Each row is a point on a tangle of strands that fork and nearly touch. The rows are in no order.
Points whose rows are less than 3.56 apart are linked; no others are. Some points are linked to none.
q846: [ 2.27 -0.62  0.07  2.06  0.29  0.55  0.53 -2.12 -3.95  1.66 -3.65  0.44
 -0.49  1.54  3.07 -1.68  3.23 -1.33  0.50 -0.10]
q4: [-0.85 -1.27  1.40  0.02 -0.30 -4.81 -1.40  0.70 -2.29 -1.61 -1.81 -1.73
  2.17  0.80  2.79 -1.01  2.02  0.52 -4.55  0.04]
q703: [-1.92 -0.75  0.62 -2.17 -1.76  3.39 -0.29 -0.89  0.09 -1.91  1.69  2.60
 -0.47 -1.28 -1.42  1.55 -2.82  1.16 -0.82 -1.59]
q297: [ 2.53 -0.90  0.01  3.88  2.82  1.88  1.66  0.94 -1.06  1.43 -2.43  0.95
 -2.03  0.67 -1.99 -0.76  0.45  0.25  4.83  0.25]
q968: [-1.40 -0.78  1.51 -2.07 -3.18  2.67  0.92 -1.38  1.85 -0.28 -3.71  3.70
  0.06  1.88 -1.87  2.37 -0.54  1.04 -2.00  1.28]
q563: [-0.59 -0.89 -0.06 -1.88 -2.46  3.96  0.80 -0.70  2.51  1.22  0.48  0.61
  1.13  0.21  0.60  2.01 -1.00 -1.12 -6.43 -0.13]
q242: [-1.05  0.19  0.05 -2.01 -0.76  2.61 -1.42 -0.55 -0.13 -0.82  3.66 -0.40
  0.19 -2.90  1.47  1.23 -1.47  0.02 -3.36 -2.67]
q910: [-0.14 -1.51  0.53  0.25  1.28 -4.89 -0.78  1.90  0.51 -0.61 -0.80 -3.34
  2.75  1.16  1.18 -0.34  0.87  0.99 -4.49  1.54]
q607: [-2.01  0.25  0.39 -1.20 -1.97  2.08  1.00 -0.03  1.01 -2.20  2.24  3.27
  0.91 -0.44 -4.01  2.07 -3.17  2.60  2.24 -0.72]
q903: [ 0.80  0.85 -0.56 -1.42 -0.35  1.15 -0.47  0.14  2.22  0.66  3.93 -2.17
  2.04 -0.78 -0.08  1.00 -1.25  0.15 -3.48 -1.35]
q698: [-1.26 -0.47 -0.28 -1.98 -0.14  1.67 -0.13 -0.31  3.35  0.97 -0.14  0.96
  0.62  2.39 -2.86  1.26 -1.86  0.16 -0.09  1.78]
q63: [-1.33 -0.45  0.65 -2.43 -1.38  2.73 -0.82 -1.31  0.58 -0.89  1.09  1.95
 -0.40 -0.50 -1.16  1.00 -2.15  0.55 -1.08 -1.02]
q807: [-0.65  0.71  0.64 -1.54 -0.20 -0.79 -2.15 -1.31 -0.33  0.35  0.34  0.02
  0.06 -0.51  1.95 -0.42  0.45 -0.28 -1.33 -0.73]
q82: [ 1.17  0.48 -1.21 -0.58 -2.57  2.89  0.24  0.76  2.32  0.37  4.71 -2.14
  1.46 -1.66  0.26  1.74 -1.48 -0.14 -4.64 -2.62]
q884: [ 2.50  0.90 -1.12  0.60  1.46  0.40  0.86 -0.03 -2.60 -1.31  0.83  0.40
 -2.77 -1.00 -0.37 -1.89 -0.77  0.46  5.66 -1.36]
q568: [ 1.16  0.67 -0.57  1.42 -0.10 -3.49 -0.30 -0.89 -4.11 -0.99 -0.65 -0.23
 -0.61 -1.26  2.82 -2.23  2.40 -0.92  0.50 -1.16]
q614: [-1.21 -2.23  0.62 -1.71 -3.09  3.98  3.15 -0.33  3.44 -0.52 -0.15  3.21
  1.81  0.49 -1.65  3.27 -2.67  0.98 -3.79  0.53]
q715: [-0.56  1.58 -1.15  0.69  2.24 -4.56  0.65  1.90 -0.35 -1.53  1.50 -2.54
 -0.61 -1.86  0.14 -1.95  0.71 -0.79  2.36  1.15]
q687: [-0.33  0.00  0.56 -0.98 -1.40  1.89 -1.00 -1.45  0.34 -0.20 -1.62  2.13
 -1.26  1.34 -1.48  0.03 -0.56  0.91  1.45  0.14]
q462: [ 1.57 -0.97 -0.93  4.32  1.09 -2.44  1.42 -0.36 -4.02  1.42 -3.54 -0.88
  0.04  0.67  2.07 -1.68  3.81 -2.86  0.02  0.85]
q313: [ 2.33  0.68 -0.82  1.12  1.29  1.22  0.67  0.07 -2.23 -1.10  0.21  1.04
 -2.62 -0.18 -1.26 -1.45 -0.73  1.34  5.59 -1.37]
q600: [ 2.37 -1.53 -0.98  4.60  2.62 -1.28  2.13 -0.15 -3.61  2.08 -3.31 -0.42
 -0.52  0.23  1.23 -1.47  3.05 -3.36  1.26  1.06]
q194: [ 0.72 -0.63 -0.63  3.74  0.02 -3.38  0.68 -0.16 -3.63  0.92 -4.18 -1.06
  0.53  1.50  2.76 -1.71  4.42 -2.28 -0.89  0.72]
q185: [-0.22  0.64 -0.40  2.36  1.85 -4.04  1.44  2.46  0.38  0.00 -0.03 -2.64
 -1.86 -1.66 -0.83 -1.94  1.52 -2.75  3.61  1.66]
q584: [ 1.27 -1.26 -0.05  3.82  1.43 -1.25  1.06 -0.01 -1.02  2.75 -4.07 -1.15
 -1.37  1.12  1.17 -1.53  3.13 -2.82  1.57  2.31]
q472: [-1.00 -1.20 -0.76 -1.80 -2.03  4.59  0.66 -0.42  0.97 -1.15  3.74  0.76
  0.33 -2.13 -0.55  2.35 -3.13  0.27 -2.97 -2.01]
q342: [-1.35 -0.42 -0.32 -1.98 -0.58  2.12  0.26 -0.05  2.73  0.13  1.26  1.41
  1.12  1.79 -3.73  1.74 -2.85  1.13  0.68  1.11]
q518: [ 3.07 -1.90 -0.29  3.97  3.69  0.92  2.01  0.13 -2.70  2.09 -3.25  0.64
 -1.27  0.55  0.11 -1.21  1.48 -1.87  3.06  0.75]
q204: [-2.55 -0.49  1.00 -0.42 -3.41  2.91  0.70 -0.77 -0.18 -2.70 -0.23  4.83
 -0.39 -1.96 -1.68  2.42 -1.86  2.46  0.18 -1.88]
q427: [-0.02  1.12 -0.51  0.36  0.96 -4.69 -0.63  0.28 -2.20 -1.83  0.84 -1.45
  0.19 -1.50  1.68 -1.84  1.26  0.05 -0.12 -0.21]
q196: [ 3.89 -0.33 -0.92  2.16  2.24  1.30  1.21 -1.03 -4.46 -0.27 -0.96  1.31
 -1.89 -0.60  0.83 -1.47  0.34 -0.04  3.76 -1.92]
q669: [-0.43  1.18  0.68 -1.84  0.32 -0.73 -1.62 -0.48 -1.14 -1.33  3.49 -1.24
  0.48 -3.30  2.33 -0.21 -0.47  0.59 -2.33 -2.59]
q843: [ 0.70 -0.24 -0.28  2.40  1.86 -1.78  0.80  1.18  0.71  1.25 -1.00 -1.66
 -2.53 -0.14 -0.68 -1.51  1.38 -2.35  4.11  1.94]
q419: [ 0.74  0.58 -0.55  2.19 -0.25  1.93  0.48  0.16 -0.13 -0.01 -1.88  2.42
 -1.63  1.30 -3.34 -0.12 -0.08  2.43  4.63 -0.04]
q971: [ 1.06  0.66 -0.48 -1.01 -1.28  1.63 -0.49  0.49  1.78  0.68  3.96 -2.24
  1.75 -1.71  0.39  1.26 -1.14  0.37 -4.40 -2.38]
q287: [-2.08 -0.89  1.31 -1.13 -3.33  2.48  2.88 -0.53  3.18 -1.09 -0.81  4.93
  1.97 -0.05 -2.23  3.71 -2.10  2.28 -1.27  0.31]
q544: [-0.99 -0.38  1.13  0.32  0.11 -4.36 -1.18  0.63  0.18  0.64 -3.04 -1.88
  2.05  1.97  2.51 -0.33  2.46 -0.37 -3.47  1.60]
q227: [ 0.56  1.78 -0.95 -0.73  1.21 -2.25 -0.19 -0.25 -1.73 -1.36  1.98 -0.76
 -1.45 -1.67  1.17 -1.90  0.05 -0.33  3.04 -0.62]
q893: [-0.13 -1.37 -0.42 -1.88 -2.14  3.55  1.95 -0.64  4.32  1.32  0.50  1.03
  2.05  2.38 -2.04  2.05 -2.07 -0.48 -4.00  1.40]
q26: [-0.94  1.44 -0.21 -1.74 -0.54  1.83  0.09  0.36 -0.43 -2.27  2.45  1.66
 -1.04 -0.21 -3.42  0.31 -2.79  2.20  4.36 -0.87]
q821: [ 0.29  0.78 -1.72 -1.85  0.35  2.33  0.62  0.96  3.21  1.21  4.31 -2.07
  1.95  1.20 -3.07  1.66 -2.64 -0.18  0.10  1.09]
q367: [-1.16  0.27  1.20 -2.00 -1.08  0.76 -2.11 -1.50 -0.53  0.23  0.10  0.50
  0.10 -0.71  2.37  0.16  0.42 -0.80 -2.71 -1.33]
q613: [-1.09 -2.29 -0.52 -1.39 -2.62  4.82  1.73 -0.20  1.54 -1.33  2.94  1.72
  0.65 -1.77 -0.99  2.93 -3.34  0.57 -3.36 -1.50]
q145: [ 2.72 -0.52  0.47  1.28 -0.09  1.99  0.11 -2.01 -5.01 -0.13 -1.69  1.79
 -1.57 -0.51  2.43 -1.83  1.44 -0.23  1.60 -2.61]
q109: [ 0.19  1.40 -0.08 -1.32  1.40 -2.93 -0.71  0.71 -0.49 -1.49  3.26 -2.73
  1.83 -2.35  1.25 -0.53 -0.34  1.42 -1.82 -1.07]
q392: [ 3.35 -0.61 -1.11  2.53  2.33  0.58  1.16 -0.79 -3.42  0.42 -1.42  0.73
 -2.05 -0.17  0.78 -1.65  0.97 -0.61  3.60 -0.80]
q207: [-0.24  1.57 -0.43 -1.37  0.31  1.45  0.11  0.64 -0.55 -2.03  2.27  1.09
 -1.69 -0.16 -2.65 -0.42 -2.24  1.87  5.32 -0.60]
q939: [ 0.07  1.09 -0.82 -0.56  1.64  0.28 -0.04  1.15  0.35 -0.72  1.36 -0.59
 -2.23  0.13 -1.96 -0.93 -1.29  0.32  5.64  0.74]
q643: [-0.33  0.90 -0.47 -1.27  1.25 -0.52 -1.12  0.21  3.00  1.82  1.74 -1.92
  1.64  1.06 -0.39  0.81 -0.52 -0.38 -1.73  1.09]
q841: [-0.92 -0.31 -0.10 -2.19 -0.29  1.64 -0.57 -0.90  3.16  1.40 -0.51  0.70
  0.84  2.45 -1.81  1.29 -1.42 -0.40 -1.31  1.67]
q928: [-0.76 -0.16  0.89 -2.01 -1.65  1.98 -1.26 -1.78  0.22  0.03 -1.76  2.16
 -0.97  0.98 -0.54  0.27 -0.63  0.37 -0.28 -0.20]
q197: [-1.27 -0.47  0.43  1.64  2.23 -5.23 -0.50  2.72  2.09  0.57 -1.13 -3.27
  0.90  0.43 -0.19 -0.36  1.58 -0.82 -1.41  2.85]
q310: [ 1.14  0.73 -0.20 -0.38  0.24  0.52 -0.93 -1.06 -1.48 -0.68  0.38  1.00
 -2.37 -0.03 -0.09 -1.47 -0.53  0.52  3.48 -1.11]
q278: [ 0.09 -1.70  1.25 -0.28  0.66 -4.34 -1.02  1.36 -0.27 -0.68 -1.01 -3.01
  3.15  1.25  1.92 -0.23  0.83  1.14 -5.67  0.69]
q260: [ 0.69 -0.30 -0.07  2.67  1.09  1.59  0.63  1.77  1.36  0.96 -2.00  0.64
 -2.41  1.57 -3.82 -0.11  0.04  0.91  5.55  1.29]
q839: [ 3.21 -1.39 -0.23  3.84  3.74  1.60  1.88  0.42 -2.43  1.55 -2.85  1.21
 -1.61  0.42 -0.59 -0.94  0.84 -0.50  3.76  0.08]
q772: [ 0.07  1.31 -1.21  1.20  2.12 -3.21  0.81  1.68 -0.36 -0.67  0.81 -2.27
 -1.73 -1.77  0.08 -1.99  0.84 -1.73  4.08  1.01]
q855: [ 0.34  1.12  0.00  0.80 -1.69  2.36  0.10 -0.69 -1.66 -1.92 -0.12  3.48
 -1.63 -0.54 -2.78 -0.15 -1.11  3.11  4.18 -2.24]
q217: [ 0.09  0.15 -0.01 -0.33 -0.67  1.58 -0.80 -0.89  0.15 -0.28 -1.15  1.85
 -1.62  1.35 -2.07 -0.36 -0.51  1.38  3.08 -0.06]
q111: [-0.77  0.02  0.84 -0.12 -2.44  3.25 -0.80 -1.16 -2.50 -2.48 -0.27  3.72
 -2.42 -1.73 -0.80  0.19 -1.19  2.19  1.69 -3.00]
q690: [-0.07 -0.38  0.18  2.55  0.25 -3.10 -0.23  0.04 -0.16  2.18 -3.87 -1.52
 -0.51  1.47  1.86 -1.03  3.40 -2.27  0.22  2.49]
q967: [ 1.18 -0.74 -0.41  4.05  1.28 -2.66  1.12  0.49 -1.09  1.83 -3.02 -1.55
 -1.48  0.18  0.77 -1.68  3.10 -3.01  1.56  1.85]
q963: [ 1.21 -0.27  0.17  1.30 -0.62 -0.82 -0.38 -1.85 -2.92  1.29 -3.04  0.18
 -0.68  1.06  3.18 -1.67  3.19 -1.38  0.19 -0.01]
q836: [ 0.62  0.90 -0.66  0.79  1.38  0.91  0.62  1.91  0.40 -0.42  0.37 -0.21
 -2.65  0.34 -2.72 -0.76 -1.01  0.45  6.57  0.72]
q879: [-1.42 -0.52  0.82  1.55  2.01 -4.46 -0.60  2.55  3.36  1.72 -1.68 -3.23
  0.77  1.02 -0.13 -0.01  1.68 -1.55 -1.10  3.38]
q770: [-0.47 -0.04  0.00  1.57  0.64 -3.94 -0.97  0.35 -0.03  1.22 -2.52 -1.54
 -0.11  1.01  1.66 -1.15  2.61 -1.40 -0.26  1.93]
q418: [-0.56  1.62 -0.72 -1.05  2.23 -2.28 -0.46  0.84  1.17 -0.23  2.60 -2.45
  0.40 -0.96 -0.02 -0.67 -0.14 -0.10  1.34  1.03]
q307: [ 0.54  1.56 -0.05 -0.50  0.21 -2.59 -0.90 -0.94 -3.32 -1.98  1.83 -0.08
 -1.18 -2.51  2.66 -2.29  0.86 -0.37  0.95 -2.06]
q629: [ 0.52  0.75 -0.55  2.86  0.45  1.96  0.94  1.42  0.45  0.19 -1.56  1.96
 -1.89  1.15 -4.35  0.15 -0.40  2.03  5.83  0.43]
q546: [ 0.42  1.37 -0.25 -1.51  0.99 -0.60 -0.76  0.35  1.35  0.16  3.66 -2.65
  2.12 -1.20  0.20  0.55 -0.77  0.66 -2.04 -0.83]
q996: [-0.80 -2.12 -0.15 -1.40 -2.93  4.35  2.59 -0.08  2.45 -1.00  3.02  1.83
  1.78 -0.54 -2.03  2.95 -3.71  1.10 -2.28 -0.47]
q59: [-0.39  1.05 -0.85 -1.26  1.81 -0.26 -0.69  1.02  3.56  1.86  2.23 -2.52
  1.43  1.13 -1.48  0.85 -0.90 -0.56 -0.22  1.85]
q788: [ 0.02 -0.55 -0.16  3.11 -0.58 -4.20  0.04  0.05 -3.54  0.36 -4.11 -1.29
  0.90  1.62  2.91 -1.63  4.41 -1.73 -1.74  0.72]
q69: [ 1.70 -0.43 -0.97  3.71  1.76 -2.47  1.29  0.49 -1.77  1.22 -1.77 -1.26
 -1.74 -0.65  0.55 -1.69  2.48 -2.73  2.60  1.23]
q300: [-0.64 -0.86  0.25  0.56  1.95 -4.98 -0.69  2.19  1.54  0.01 -0.50 -3.51
  2.12  0.70  0.32 -0.12  0.96  0.39 -2.96  2.24]
q634: [-1.34 -2.33  0.84 -1.91 -3.18  4.21  3.04 -0.54  2.97 -0.42 -1.10  3.36
  1.10  0.34 -0.69  3.29 -2.03  0.51 -5.00  0.72]
q553: [-1.00 -0.07  0.68 -2.46 -0.97  2.03 -1.37 -1.47  0.80  0.17  0.20  1.27
 -0.25  0.35 -0.46  0.57 -1.29  0.05 -1.22 -0.57]
q959: [-1.39  0.68  0.18 -1.06 -1.53  1.82  0.05 -0.28  0.38 -1.82  1.18  2.80
 -0.38  0.24 -3.63  1.02 -2.58  2.40  2.92 -0.68]
q710: [-0.27  1.39 -1.04  0.50  1.67 -4.68  0.16  1.11 -1.31 -1.65  1.07 -1.96
 -0.42 -1.68  0.94 -1.94  0.89 -0.31  1.48  0.39]
q901: [-0.96  0.38 -0.05  2.10  1.84 -4.22  0.45  2.37  1.52  0.65 -0.53 -2.71
 -1.14 -0.85 -0.58 -1.37  1.81 -2.32  2.29  2.51]
q269: [-0.76  0.97 -1.07 -1.38  2.07  0.34 -0.33  1.65  3.65  1.55  2.84 -2.65
  1.15  1.20 -2.36  1.20 -1.66 -0.73  1.13  2.33]
q328: [ 0.88  0.27 -0.29  0.03 -0.01  0.96 -0.72 -0.83 -0.72 -0.14 -0.63  1.22
 -2.20  0.60 -1.08 -1.06 -0.40  0.88  3.71 -0.43]
q113: [-2.54 -0.59  1.39 -0.61 -3.86  2.36  2.43 -0.76  2.24 -1.71 -1.23  5.24
  1.21 -1.03 -2.01  3.48 -1.76  2.49 -0.55 -0.25]
q379: [-1.42 -1.85  0.78 -1.37 -2.96  3.39  3.17 -0.17  3.70 -0.86  0.07  3.87
  2.27  0.43 -2.35  3.37 -2.83  1.73 -2.41  0.70]
q341: [-0.59 -1.17  1.87 -0.54 -0.12 -3.92 -1.47  0.67 -1.36 -0.69 -1.45 -1.88
  2.63  0.67  3.13 -0.38  1.70  0.69 -5.37 -0.16]
q829: [-0.58  0.51  0.45 -0.95  0.88 -1.94 -1.50 -0.03  2.52  2.08 -0.71 -1.49
  1.91  1.51  1.17  0.42  0.99 -0.56 -3.40  1.46]
q832: [-0.83  0.48  1.54 -0.91 -1.12 -1.67 -1.70 -1.08 -0.81  0.87 -2.71 -0.39
  0.98  1.09  3.53 -0.35  2.61 -1.02 -3.07 -0.01]
q543: [-1.15 -1.83  0.31 -2.16 -2.71  4.72  1.80 -0.56  2.31  0.25 -0.59  2.19
  0.67  0.23  0.20  2.72 -1.52 -0.51 -5.87  0.16]
q581: [ 0.43  0.20  0.82  0.28 -1.05 -1.45 -1.38 -1.73 -2.85  0.48 -1.97  0.35
 -0.37 -0.04  3.69 -1.51  2.75 -1.04 -0.61 -0.97]
q621: [-0.23 -1.20 -0.78 -1.15 -3.09  4.64  1.21 -0.14  2.52  0.92  1.41  0.27
  1.00 -0.59  1.10  2.41 -1.28 -1.02 -6.71 -0.99]
q407: [ 0.43 -0.64  0.00  2.89  0.28 -1.92  0.39 -0.43 -0.80  2.76 -4.75 -1.23
 -0.48  1.99  2.11 -1.09  3.73 -2.43  0.24  2.43]
q925: [-1.00  0.62  0.43 -2.11 -0.25  1.28 -1.81 -0.72 -0.95 -1.00  3.36 -0.35
 -0.24 -3.28  2.05  0.47 -0.99  0.17 -2.80 -2.79]
q486: [-0.88 -0.08  0.61  0.76  0.07 -3.80 -1.29  0.18  0.20  1.31 -3.26 -1.37
  0.80  1.81  2.27 -0.54  2.76 -1.07 -1.88  2.03]
q776: [-0.31  0.22  1.00 -0.64  0.31 -2.23 -1.33  0.58  2.34  2.02 -1.63 -1.99
  3.05  2.14  1.90  0.69  1.35  0.02 -5.34  1.17]
q347: [-1.06  0.40  1.81 -1.39 -1.01 -1.25 -1.98 -0.71 -0.42  0.85 -1.33 -0.49
  1.52  0.30  3.43  0.03  1.86 -0.52 -4.14 -0.64]
q927: [-0.69  1.72 -0.78 -1.81  1.46  0.88  0.01  1.16  0.17 -1.42  2.72 -0.41
 -1.29  0.04 -2.42 -0.40 -2.33  0.92  5.29  0.45]
q660: [ 0.34  1.28 -0.22 -1.10  1.50 -2.60 -0.48  0.95  0.71 -0.83  3.07 -3.32
  2.39 -1.61  0.64  0.01 -0.44  1.33 -1.97 -0.40]
q689: [-0.62 -0.85  0.90  0.95 -0.97 -4.97 -1.18  0.27 -3.42 -1.42 -2.67 -1.25
  1.58  1.02  3.08 -1.65  3.05 -0.25 -3.30 -0.18]
q696: [-0.29  0.28 -1.14 -2.09  0.04  2.37  0.75  0.64  2.92  0.52  3.65 -0.99
  1.87  1.38 -3.44  1.71 -3.07  0.14  0.62  1.38]
q640: [ 2.17 -0.29 -1.02  1.99  1.85 -0.60  0.68 -0.29 -1.90  0.44 -1.14 -0.13
 -2.45 -0.12  0.61 -1.73  0.92 -1.08  4.03  0.28]
q721: [ 0.61  1.38 -0.42 -0.88  0.65 -0.88 -0.92 -1.02 -1.82 -1.10  1.48  0.09
 -1.89 -1.28  1.14 -1.87 -0.29  0.01  2.77 -0.96]
q40: [ 0.75  0.34  0.34  0.99 -1.07 -2.76 -0.84 -1.32 -3.96 -0.41 -1.41 -0.09
 -0.23 -0.64  3.73 -1.97  2.86 -0.93 -0.64 -1.51]
q268: [-0.68  0.55  0.26 -1.59  0.36 -0.35 -1.71 -0.68  2.60  2.06 -0.98 -0.69
  0.87  1.95  0.61  0.56  0.41 -0.82 -2.21  1.65]
q964: [-0.84  1.05 -0.49 -0.12  2.13 -2.75 -0.40  1.21  1.74  0.56  0.95 -2.28
 -0.71 -0.26 -0.19 -0.71  0.47 -1.09  2.31  1.87]
q235: [-0.38  1.17  0.19 -1.60  0.75 -1.16 -1.63 -0.84  0.13 -0.04  1.83 -0.73
 -0.17 -0.75  1.20 -0.66 -0.04 -0.04 -0.29 -0.42]
q512: [-1.47 -1.36  0.08 -1.79 -2.34  3.41  1.91 -0.04  2.16 -1.48  2.53  2.66
  1.78 -0.49 -2.84  2.80 -3.64  1.69 -0.81 -0.56]
q636: [ 2.74 -1.83 -0.46  4.45  3.37 -0.05  2.15 -0.18 -3.13  2.25 -3.33 -0.09
 -0.89  0.40  0.84 -1.17  2.41 -3.00  1.88  1.17]
q844: [-0.44  1.53 -0.66 -2.03  1.29 -0.08 -1.04 -0.20  0.28 -0.65  2.75 -0.74
 -0.60 -0.47 -0.66 -0.68 -1.20  0.27  2.39  0.12]
q699: [ 1.76  0.07 -1.20  2.25  1.49 -1.89  0.45 -0.23 -1.88  0.41 -0.77 -0.73
 -1.91 -0.58  1.04 -1.90  1.51 -1.52  3.26  0.40]
q119: [-1.88 -0.30  0.95 -0.65 -3.06  3.24 -0.19 -1.11 -1.21 -2.71 -0.40  4.15
 -1.75 -1.87 -1.33  1.31 -1.61  2.20  0.61 -2.53]
q955: [-1.15  0.74 -0.75 -1.59  1.88  0.68 -0.38  1.30  2.74  0.79  2.31 -1.63
 -0.08  1.13 -2.68  0.53 -1.86 -0.39  2.98  2.12]
q941: [ 0.38 -0.12  0.00  1.70  1.40  1.06  0.57  1.92  1.28  0.50 -0.74 -0.29
 -2.62  1.11 -3.24 -0.67 -0.46  0.19  5.99  1.42]
q308: [-0.09  1.06  0.63 -1.48  0.68 -2.31 -1.10  0.36 -1.06 -1.72  3.24 -2.18
  1.58 -2.98  2.05 -0.40 -0.22  1.27 -2.89 -2.18]
q533: [ 2.25  0.73 -0.69  2.07  0.98  1.80  0.59 -0.01 -2.06 -0.80 -0.59  1.99
 -2.08  0.14 -2.12 -0.99 -0.50  2.12  5.22 -1.47]
q880: [-1.88 -0.74  0.52 -1.35 -2.48  2.71  1.91  0.03  1.81 -1.91  2.53  3.31
  1.91 -0.61 -3.49  2.93 -3.62  2.46  0.48 -0.46]
q226: [ 0.31 -0.95  1.89 -0.69 -0.45 -1.81 -1.28  1.08  0.54  0.47 -0.96 -2.24
  3.39  0.64  3.05  0.67  1.05  0.92 -7.18 -0.82]
q931: [ 0.73 -0.73 -1.49 -0.71 -3.38  4.25  1.09  0.19  2.70  0.54  4.06 -1.00
  1.06 -1.13 -0.18  1.91 -1.94 -0.58 -4.67 -1.88]
q623: [-1.11  0.55 -0.16  1.13  2.23 -4.14 -0.13  2.08  1.87  0.65  0.02 -2.81
 -0.42 -0.47 -0.35 -0.84  1.24 -1.40  1.70  2.43]
q966: [-0.10 -0.21  1.53 -0.95 -0.38 -1.38 -1.61  0.54  0.50  0.65 -0.09 -1.73
  2.65 -0.29  2.97  0.58  0.99  0.63 -6.11 -1.09]
q302: [-0.15  0.55 -0.54 -2.07  0.30  1.26 -0.82 -0.45  2.62  1.32  2.45 -1.01
  1.57  0.86 -1.17  0.90 -1.40 -0.24 -1.81  0.48]
q664: [-0.50  1.65 -0.36 -1.11  1.65 -2.65 -0.87  0.21  0.30 -0.49  2.09 -1.83
  0.40 -1.09  0.69 -0.94  0.04  0.01  0.60  0.37]
q146: [ 3.16 -0.72 -0.07  2.82  1.82  2.76  0.93 -0.85 -3.31  1.17 -3.15  2.45
 -1.26  1.10 -0.23 -1.07  0.93  1.10  2.63 -0.78]
q156: [-1.87 -0.16  1.36 -2.40 -1.91  2.40 -2.07 -1.40 -0.72  0.11 -1.22  1.11
 -0.38 -0.51  2.88  0.77  0.83 -1.11 -3.89 -1.26]
q219: [-0.51 -0.30  0.62  1.43 -0.92 -4.49 -0.96 -0.07 -2.91 -0.42 -3.07 -0.98
  1.14  1.18  3.27 -1.43  3.48 -0.85 -2.28  0.32]
q757: [-0.77 -0.13 -0.65 -2.35 -0.66  2.88  0.58  0.01  2.26 -0.41  3.42  0.53
  1.30  0.81 -3.38  1.70 -3.39  0.90  0.34  0.47]
q820: [ 0.45  0.51  0.41  0.39 -1.77  2.50 -0.40 -0.97 -2.17 -1.66 -0.36  3.16
 -1.89 -0.63 -1.69 -0.36 -1.00  2.47  2.94 -2.42]
q70: [ 3.39 -0.38 -0.19  1.44  0.69  1.37  0.43 -1.65 -4.76 -0.33 -0.91  1.83
 -1.90 -0.84  1.66 -1.92  0.66  0.07  2.67 -2.45]
q920: [ 2.50 -0.66  0.27  1.64 -0.01  1.51  0.10 -2.26 -4.24  0.97 -2.77  1.41
 -1.20  0.69  2.49 -1.73  2.21 -0.58  1.21 -1.33]
q662: [-2.19 -0.89  0.25 -2.11 -1.82  3.76  0.08 -0.63 -0.26 -2.79  2.60  2.65
 -0.50 -2.34 -1.31  2.05 -3.38  1.46 -0.80 -2.29]
q666: [ 1.98  0.47 -0.39  2.44  0.49  2.29  0.55 -0.10 -1.56 -0.35 -1.63  2.45
 -1.72  0.76 -2.52 -0.66  0.17  2.19  4.55 -1.06]
q85: [ 0.23 -1.10 -1.42 -0.61 -3.58  4.63  1.40  0.03  2.77  0.65  2.93 -0.19
  0.96 -1.01  0.40  2.23 -1.89 -0.90 -5.65 -1.31]
q986: [-0.34  0.39  1.25 -0.29 -1.26 -1.87 -1.50 -1.37 -1.97  0.83 -2.57 -0.12
  0.39  0.78  3.69 -1.00  2.86 -1.00 -1.78 -0.26]
q706: [-0.86 -0.36 -0.50 -2.13 -1.23  3.84 -0.27 -0.72  0.51 -0.87  3.90  0.18
  0.37 -2.51 -0.04  1.77 -2.54  0.10 -2.93 -2.29]
q31: [-2.53 -0.10  1.00 -0.26 -3.82  2.37  1.41 -0.90  0.89 -2.32 -0.54  5.19
  0.38 -1.57 -2.35  2.95 -1.70  2.72  0.58 -1.29]
q514: [-1.12  0.54 -0.53 -0.90  1.80 -0.07 -0.71  1.06  2.66  0.92  1.13 -1.11
 -0.76  1.21 -2.15  0.10 -1.03 -0.55  3.03  2.19]
q610: [-0.84  0.29  1.51 -1.33 -0.45 -1.47 -1.99 -0.38 -0.21  0.29 -0.21 -0.76
  1.62 -0.35  3.19  0.26  1.16  0.01 -4.63 -1.11]
q973: [-0.53 -0.39  1.65 -0.57  0.22 -3.39 -1.33  0.88  1.15  1.16 -2.65 -2.10
  2.87  2.41  2.54  0.42  1.93 -0.10 -5.31  1.22]
q335: [ 0.46  1.77 -1.42 -0.16  1.82 -2.33  0.32  0.53 -0.91 -1.28  1.66 -1.32
 -1.69 -1.53  0.49 -1.97  0.23 -0.64  4.05  0.21]
q189: [ 0.36  0.38 -0.80 -1.79 -0.40  1.80 -0.19 -0.26  2.74  1.34  3.26 -1.42
  1.97  0.39 -0.86  1.32 -1.61 -0.30 -2.82 -0.34]
q802: [ 1.88 -0.53 -0.06  3.30  1.86  1.86  0.97  1.11  0.04  1.36 -2.46  0.74
 -2.50  1.05 -2.38 -0.69  0.47  0.50  4.95  0.81]
q668: [-0.75  0.21  0.14 -1.91  0.14  0.64 -1.40 -0.83  2.43  1.79 -0.80  0.05
  0.28  2.11 -0.51  0.55 -0.37 -0.72 -1.19  1.38]
q114: [ 0.69  0.99 -0.73  1.04  0.40 -4.19 -0.54 -0.18 -3.20 -1.47 -0.06 -0.75
 -0.44 -1.28  2.25 -1.93  1.86 -0.69  0.42 -0.64]
q982: [-0.55  0.74  0.60 -0.41  0.67 -3.33 -1.67  0.00  0.38  0.45 -0.02 -1.40
  1.34  0.11  1.81 -0.37  1.00  0.03 -1.97  0.65]
q161: [-0.73  0.59 -0.17 -0.15  1.59 -0.39 -0.69  0.90  1.80  0.88  0.20 -0.95
 -1.66  0.88 -1.47 -0.61 -0.35 -0.82  3.87  1.91]

A fork is a point with three links. Follow the links from the first point to the second and name the forks in between, in order.
q302, q109: q903
q832, q710: q581
q715, q623: q772
q839, q939: q260

Follow the links from the first point to the second, and from the first to the third. Name the last point that the two ways share.
q610, q568, q145: q581
q518, q666, q207: q260
q710, q901, q217: q772
q846, q347, q427: q581
q666, q600, q26: q260
q85, q643, q308: q903
